Each row is a point on a landscape with many valleys, with its height.
A ball rolls from a point to the lowest of its 3 nearest points, and stops where none of them is lower. Distance is the straight distance between rows; heights are no part of it.
K948: [ 34  22 -49  25   7 -11 -61 -47  55  38]  h=3.71
K405: [  9   2  14 -41  -3  55  23  60  -4  -4]  h=2.46
K891: [-26   0 111 -36 -57  25  57  76 -45 -22]  h=1.68
K970: [ -6  -3  31 -38  -7  69  20  41  23  15]  h=1.60
K167: [-17  -9  70  -7 -29  21  56  52 -44 -20]  h=4.37
K165: [ -53  -33  -33   11   74 -104   -9    2  -35  -30]  h=3.62
K320: [  8  -6  -5 -23   0  41  42  29 -36 -19]  h=3.23
K984: [ 41  28  16  19 -32  51 -10 -31  57  42]  h=6.18
K589: [ 24   8 -66  14  26 -21 -59 -21  35  25]  h=5.05
K105: [-40 -31 -23  33  44 -92 -14 -42 -11 -32]  h=3.84
K920: [ 27   6 -87  -8  32 -34 -61 -16  10  -9]  h=6.32
K936: [ -8   2  62 -43 -36  48  46  78 -40 -22]  h=3.43
K21: [ 22  26  65 -37 -72  82   2   3  28  27]  h=6.03
K858: [ 35  26  34 -12 -52  73  -3 -28  38  30]  h=0.82
K511: [ 17   2 -46  15  14 -74 -24 -38 -20 -24]  h=1.83
K447: [-19  -1  81 -39 -43  40  46  81 -60 -19]  h=1.78
K785: [-12  -5  73 -41 -57  75   6  34  40  28]  h=3.85
K422: [ 39  26 -31  25 -23  11 -45 -58  47  47]  h=3.91
K42: [ 76  45  11  -9 -60  70 -19 -33  36  21]  h=6.19
K137: [ 57  36 -12  15 -32  37 -40 -43  40  37]  h=4.79
K676: [  7   6 -14   7  12 -36  15 -24 -35 -31]  h=4.30
K66: [-35 -22  35  27  12 -37  38   3 -29 -16]  h=1.86
K661: [  1  -4  20 -24 -10  54  10  34  19  15]  h=2.36
K561: [-48 -26   3  40  25 -51  18   4 -30  -9]  h=2.31
K615: [-58 -22  26  24  35 -40  47  35 -33   0]  h=1.43
K582: [  8   4 -50  14   4 -30 -13 -25 -35 -35]  h=4.48
K296: [ 11   5 -21   1  10  -9  14  -3 -34 -26]  h=4.22
K442: [ 19  -6 -18  -6  11  43   6   1  35  14]  h=5.44
K613: [ 10   9 -38  18   8   9 -36 -39  54  37]  h=0.99
K510: [ 24  16 -71   9  18 -81 -58 -51 -15 -33]  h=3.86
K483: [-57 -27 -20  21  66 -80  21  35 -35 -28]  h=3.42
K720: [-16  -5   4  21  -6 -15  31 -11 -44 -30]  h=3.41
K778: [-21 -10 -10  33  12 -58   7 -44 -41 -30]  h=5.20
K227: [ -5 -11  50 -45 -32  79  20  29  35  25]  h=2.76
K452: [ 24   9 -55   0  28  -5 -16  -6 -11 -10]  h=6.17
K27: [ 16   3  -8   9  -5  38 -26 -26  50  34]  h=4.80
K621: [ -52  -33  -51    7   77 -111   11   30  -58  -46]  h=3.72
K430: [ 33  -2 -75  21  22 -54 -89 -60  55  25]  h=6.45
K268: [ 16  11 -27 -13  15  30  12   8 -24 -12]  h=4.04
K504: [-46 -23  63  21   0 -20  52  37 -35  -7]  h=3.07
K476: [-6 -4  5 -7  0 50 -8  0 37 25]  h=4.31
K896: [ 37  12 -94   1  39 -55 -76 -37  34  14]  h=6.07
K911: [ -28  -22  -35   34   32 -100  -22  -53   -8  -31]  h=4.14
K217: [  9   8 -49 -13  28  15 -20  -2  17   9]  h=6.69
K130: [-64 -45 -19  33  48 -75  11  -6 -20 -12]  h=2.97
K583: [  4  -2  -8 -11   8  40 -10  -5  41  28]  h=5.15
K363: [ 61  45  44 -35 -84  89  -9   3  26  26]  h=8.55
K501: [ 13  10  51 -21 -53  66   6  -5  46  26]  h=1.44
K154: [-59  -9 105   7 -17  -9  60  77 -33  -7]  h=5.98
K319: [ -6  -6  37   5   3  -5  49   3 -41 -22]  h=2.74

For each start below, name the point where the ball stops.
K268: K970
K217: K476
K785: K858
K621: K615
K920: K613
K778: K615
K296: K615
K430: K613
K105: K615
K137: K613
K896: K613
